Points on a hilly landscape, in no order, each with its height.
A ball rolls from a point to the lowest of its 2 nearest points, and stops where none of them is lower. Distance is the straight distance between rows; heights are no part of it.
q585 height 387: [ 99 168  77 138 127 136 106 117  98  46  96  94  61  91 138 120  83 115
 131  91  86]
q623 height 517: [133 127 116 178  91  76 123 119 108 136 126  92 155 135 103 137 156 149
 138  87 146]
q266 height 534: [133 138 117 162  92  81 120 118  75 139 132 126 181 143  82 153 180 154
 136  79 160]
q538 height 301: [135 165 139 142  85  72  80 120  83  93 134  88 168  78  83 101 167 116
 148  58 107]
q844 height 496: [183  76  91 137  96 120 158  97 150 150 159 178 119 163 132 158 117 113
 154 147 118]
q803 height 385: [ 66 110 139 129 147 143 114 144 136 174  95 146 126 201 165 113 121 132
  81 168 168]
q775 height 632: [ 83 104 152  86 140 125  70 148 126 189 129 132 161 133 164  57  99  75
 113 141 111]
q180 height 118: [130 148 108 149 105  99  63  63 150  83 162  43  98  93 148  75 109 137
 177  84  72]
q907 height 466: [ 71  97 118 170 110 105 121 116 107 170  96 113 145 208 131 153 146 165
 103 130 186]
q339 height 397: [116 126 128 102 121 162 151 151  75 157 122 210 170 178  72 184 172 145
 110 164 152]
q197 height 606: [ 76 105 126  99 145 135  81 142 136 163 123 134 136 148 179  58  69  82
 117 145 116]
q80 height 512: [ 89 131 127 167 108  80  70 124 114 137 104  49 134 149 145  88 109 131
 125  87 143]
q732 height 336: [ 79  99 171 117 140 134 134 107 155 213 139 147 183 215 141 126 166 166
  83 163 172]
q766 height 328: [115 140  88 124  94 104  78 120 102  86 131 122 102  87 126  82  89  91
 155  91  77]
q852 height 389: [155 100 125 134  89  91 123 120 112 160 154 145 174 120 100 141 155 114
 138 115 133]
q782 height 578: [ 64  92 106 116 124 113  69 138 106 164 108 129 129 155 165  78  85  81
 115 135 131]
q700 height 243: [199 147 121 122 156 174 179  88 185  69 149 138  73  46 115 154 118 156
 151 118  93]
q989 height 241: [113 129 139 135 119 115 101 131 106 156 127 107 166 125 122  97 136 124
 117 117 147]
q624 height 270: [156 142 139 159 112 115 136 113 163 123 138  63 135 118 118 119 134 158
 143 119 121]
q603 height 251: [110 132 116 136  89  73  47 102  96 131 143  91 153 101 140  64 109  84
 162  71  85]
q504 height 167: [179  80 164  85 151 153 158 128 171 168 177 201 146 141 126 132 145 106
 132 161 127]
q104 height 199: [103  88 105 121 134 141 159 125 142 148 112 197  92 196 152 156 104 115
 129 168 152]
q18 height 108: [197 101 136 106 172 153 178  82 211 125 159 159  78 127 163 164 113 149
 167 143 124]
q7 height 459: [154 135 128 101 152 173 179 165 108 107 122 186 105 114 111 168 126 113
 121 146 125]
q40 height 585: [153 133 169 108 120 117 104 139 136 165 152 117 201  96 115 102 168 119
 125 126 126]
q453 height 240: [158 131 158 149 128 111 138 116 147 156 152  87 154 117 112 134 164 156
 135 137 134]
q113 height 178: [109 132 182 116 154 132 130 146 160 168 125 100 162 148 145 114 153 146
 104 159 159]
q123 height 422: [ 95 127 120 135 120 148 150 151  77 146  95 181 160 198  91 173 160 148
  96 148 175]
q54 height 531: [ 67 115 115 146 104  75  59 126  90 146 115  95 154 135 136  86 117 118
 127  79 129]
q407 height 361: [ 86 112 171 112 151 146 128 132 150 190 121 138 157 200 149 121 136 148
  82 175 181]
q269 height 326: [139 144 134 142  84  75  80 126  76 124 151 127 184  86  87 111 174 120
 153  56 123]
q382 height 208: [125  94 148 121 121 119 110 113 150 197 138 135 185 163 134 123 156 138
 104 140 159]
q686 height 148: [123 127 100 151 138 151 174 150 125 106 102 135  81 145 137 163 112 137
 131 149 142]
q708 height 404: [181 154 141 158  97 104 115  84 159 103 160  55 139  88 104 112 147 155
 170 107 104]
q750 height 233: [115 175 132 182  94  79 114 121 109  95 106  51 125 129 107 129 150 162
 137  88 129]
q822 height 76: [124 136 117 143 104 101  76  84 156 109 151  57 126  99 150  78 108 127
 164 104  87]
q200 height 200: [180  93 133 100 184 164 164  83 230 141 155 178  67 131 186 150  96 119
 165 149 125]
q580 height 338: [134 173 108 148 118 129 141 118 126  66 127  75  76  83 126 141 114 150
 138 107 104]
q739 height 649: [106  93 165  73 161 120  94 140 165 183 136 128 152 129 181  64 111  83
 117 160 112]
q187 height 360: [118 152  68 129 107 118  86 109 104  56 132 119  65  80 131 104  73  98
 154  85  80]
q62 height 605: [142 128 175  98 127 134 103 134 146 149 150 112 162  97 132  86 137 113
 127 129 105]
q697 height 564: [145 141 166 132 120 114 128 141 103 160 141 128 200 110  86 125 183 148
 118 113 150]
q842 height 384: [ 85 125 116 137 105 126 134 145 103 147 103 134 140 159 126 134 131 123
 107 133 157]
q67 height 335: [135 142 107 134 109 141 149 157  70 109 104 163 143 139  84 166 147 128
 127 128 134]
q713 height 358: [149 119 119 135  89  79 102 116  86 156 169 134 194 109 103 122 161 129
 149  85 122]
q537 height 289: [103 123  89 124  83  80  56 109  83 122 141 116 122 107 137  75  90  79
 164  76  76]
q63 height 287: [178 102 148 100 149 156 157 120 181 137 163 144 116 118 150 129 126 112
 150 149 113]
q50 height 426: [152 140 138  85 179 184 173 156 148  95 119 179  81 106 147 162 110 127
 118 145 123]
q189 height 406: [ 84 176  95 154 147 135 120 135 100  54  74  86  56 109 142 136  91 121
 121 107 120]
q664 height 368: [137 133 119 114 112 147 169 151  72 133 129 201 157 154  75 166 157 124
 104 145 138]
q975 height 498: [153 145  95  93 143 153 144 147 107  93 135 168  91  76 118 129  97  86
 130 113  82]
q562 height 388: [127 121 126 104 200 192 180 135 168 115 104 188  68 127 183 164  95 128
 116 148 133]
q663 height 207: [113 157 127 180 117 115 132 132 119  91  99  50 102 138 120 146 134 160
 124 116 145]
q546 height 427: [105 170  82 134 143 152 144 161  87  62  77 131  70 109 132 156  97 118
 118 117 120]
q28 height 314: [161 140 106 121 122 135 129 111 131  75 152 119 101  80 119 121 105 125
 146 105  78]
q161 height 424: [177  95 118 110 100 117 150 114 107 161 169 182 177 141  84 157 159 124
 142 118 141]
q186 height 363: [114 138 129 148 110 133 144 160  90 123  96 127 144 151 104 156 147 142
 103 131 158]
q431 height 85: [145  89 163  91 150 141 132 128 162 174 157 173 139 152 146 128 128 109
 123 162 131]
q389 height 209: [114 141 164 133 142 125 107 141 136 152 121  83 164 125 128  93 145 149
 103 138 147]
q810 height 470: [131 151 104 112 118 136 138 157 102  86 122 139 102  89 112 125 116 101
 133 135 112]
q695 height 383: [162 152 120 151  97 123 133  86 150  76 163  68 115  80 115 118 137 153
 153 101  89]
q679 height 438: [ 59 141 125 156 123 138 127 156  63 137  71 153 151 190  97 162 157 151
 101 146 169]
q851 height 626: [119 105 167  92 153 135  98 140 165 169 145 119 154  99 162  77 121 107
 122 149 112]
q558 height 319: [123 175 133 149 146 132 126 141 135  70 118  70  97  97 127 116 129 146
 129 117 114]
q826 height 198: [168 110 169 119 140 131 134 120 182 176 152 112 168 125 128 119 153 150
 131 148 148]
q247 height 549: [146 148 132 142 103 112 137 136  84 138 134 138 177 123  80 148 179 150
 116 102 157]
q868 height 495: [ 61 116 116 172 115  91  82 133 116 139  90  65 129 168 154 101 100 142
 115 120 168]
q365 height 145: [175 156 156 112 167 177 173 162 135 104 120 112 101 111 115 167 150 152
 121 153 121]
q654 height 250: [100  92 119 119 113 137 151 132 121 166 113 186 135 203 122 155 126 126
 108 150 157]
q84 height 181: [109 144 105 164 131 125 147 146 108  94 100  93  94 145 125 157 120 138
 119 133 141]
q348 height 155: [127  95 155 100 132 129 119 126 147 189 147 153 170 154 140 106 130 117
 117 147 139]
q672 height 339: [133 122 141 101 215 173 162 102 201 120 105 171  51 109 195 151  71 137
 122 135 130]
q368 height 246: [182  93 171  89 158 162 176 123 196 144 160 177 111 134 150 142 130 127
 149 159 126]
q882 height 502: [137 125 108 155  90  88 117 115 108 117 130  99 132 119 108 132 130 129
 148 103 130]
q147 height 153: [114 107 115 124 160 165 183 126 150 123 110 196  84 190 157 180 103 127
 120 183 161]
q53 height 439: [ 88 130 113 131 148 133 115 125 155 128 111 111  90 138 180 103  89 122
 111 144 133]
q228 height 245: [164 108 150 123 141 137 145 126 172 149 143 124 136 108 137 123 136 124
 136 152 121]
q236 height 311: [ 93 112 139 125 130 129 144 109 139 195 141 166 182 205 116 155 184 170
  99 155 196]
q403 height 453: [ 68 124 145 158 112 120 122 141  86 162  90 128 160 194 120 154 160 156
  94 131 189]
q424 height 468: [121 108 110  95 128 145 132 143 117 129 135 190 121 127 135 124 101  87
 121 144 111]
q163 height 244: [138 104 169 130 133 117 130 113 171 200 152 117 203 140 133 121 187 154
 120 148 164]
q891 height 511: [137 109 110  84 150 158 132 157 116 108 127 196  97  86 151 109  83  76
 128 138  86]
q902 height 591: [144 110  80 139 130 126 146  93 162 103 136 126  72 128 147 153  88 127
 146 135 120]
q524 height 190: [202 120 140 106 183 173 180  89 199 100 162 154  75  75 143 159 125 152
 156 137  95]
q566 height 281: [171 154 107 121 142 157 160 120 153  62 139 125  90  67 114 141 109 138
 148 123  91]
q570 height 135: [139 112 111 128 115  92  52  82 149 130 166  68 136 100 158  51  96 104
 170 110  68]
q596 height 297: [145 155 149 137 129 127 122 122 149 110 134  73 117  89 135 119 135 141
 125 134 112]
q25 height 359: [167 167 108 164 117 124 154 107 146  63 137  61  88  92 106 152 138 161
 144 113 114]
q152 height 288: [148 105 139 112 199 161 161 101 213 134 128 158  65 131 194 148  92 135
 128 162 137]
q540 height 214: [151 188 150 111 146 153 142 171 105  70 125 106 131  65 102 120 144 135
 116 124 102]
q718 height 567: [153  88 100 128 139 130 168  97 174 129 137 158  86 140 159 152  92 128
 143 144 126]
q395 height 487: [157 144 114 115 123 159 158 170  94  87 127 173 116  90  92 164 131 103
 124 134 109]
q880 height 107: [154 140 166 117 168 170 180 158 159 131 123 127 123 133 123 164 151 148
 114 167 150]
q208 height 279: [143 176 146 136  97  91  99 132  99  99 137  87 143  82  87 109 155 139
 137  82 105]
q979 height 537: [186  95 100 130 123 136 189 104 168 121 161 171  91 147 130 177 110 132
 147 149 116]
q983 height 274: [115 154 141 123 102 122 114 164  57 129 113 128 163 107  89 125 157 117
 123 100 127]
q38 height 256: [128 182 128 167  89  85  94 120 108  75 125  54 132  96 101 107 148 148
 141  84 104]
q814 height 480: [ 67 118 118 179 133 101 109 129 118 148  81  90 119 197 148 135 127 149
 113 123 183]
q809 height 448: [126 181 107 138 123 140 135 162  86  59 100 126  90  95 107 140 116 115
 123 110 101]
q122 height 305: [125 160 127 140 111 136 125 178  50 117 109 163 165 118  76 153 156 116
 109 121 138]
q897 height 286: [109  94 135 131 119 132 155 112 126 186 132 199 159 210 107 169 162 152
 117 161 170]
q469 height 458: [176  72  98 119  95 106 153  89 127 168 157 177 144 145 105 157 143 123
 150 131 133]
q999 height 551: [ 80 103 121 134 121  85  61 121 116 159 119 103 150 140 151  66  95 102
 132 107 125]
q442 height 437: [ 90 114  98 103 108 143 125 154  90 136 114 185 126 149 123 125 105  83
 113 151 125]
q310 height 109: [116 121 104 140 164 171 191 137 148  98  94 155  70 173 141 189 108 148
 114 160 154]
q973 height 201: [128 125 136 119 109  76  45 101 128 149 163  82 173  92 150  53 120 106
 158  90  84]
q70 height 413: [ 75 105 123 126 153 135 118 142 145 139 105 132 104 177 178 110  84 112
 105 167 156]
q317 height 407: [ 80 103 110 123 116 119 107 140  88 147 105 168 151 165 128 127 118 109
 107 132 145]
q85 height 147: [140 145 182 120 157 153 156 151 153 162 133 110 161 147 117 133 168 152
 107 163 156]
q493 height 462: [109 131 123 134 139 120 100 125 141 116 116  84 111 117 164  93  95 122
 133 120 114]
q954 height 242: [132 170 147 105 124 140 137 170  83  98 118 120 142  86  84 128 156 122
 118 124 109]
q55 height 179: [169 175 154 118 151 175 175 168 117  78 114 123 108  75  96 163 145 142
 118 141 112]
q426 height 484: [117 136 112 144 104 106 114 125 125 101 115 103 104 108 122 104 118 121
 134 112 112]

Where does a ball stop that starts at each point below?
q809 | q822
q902 | q310
q580 | q826
q339 | q880
q775 | q880
q891 | q880
q868 | q880
q247 | q310
q208 | q310
q53 | q310
q7 | q18

Call two points neighbours if one is among the 2 nearest of the other. Go from one point of each pair to the other, from neighbour to neighbour, staying as low as possible. Name the highest point that can't be avoided.
q822 / q18 | q395
q310 / q18 | q739
q880 / q822 | q891
q431 / q826 | q163
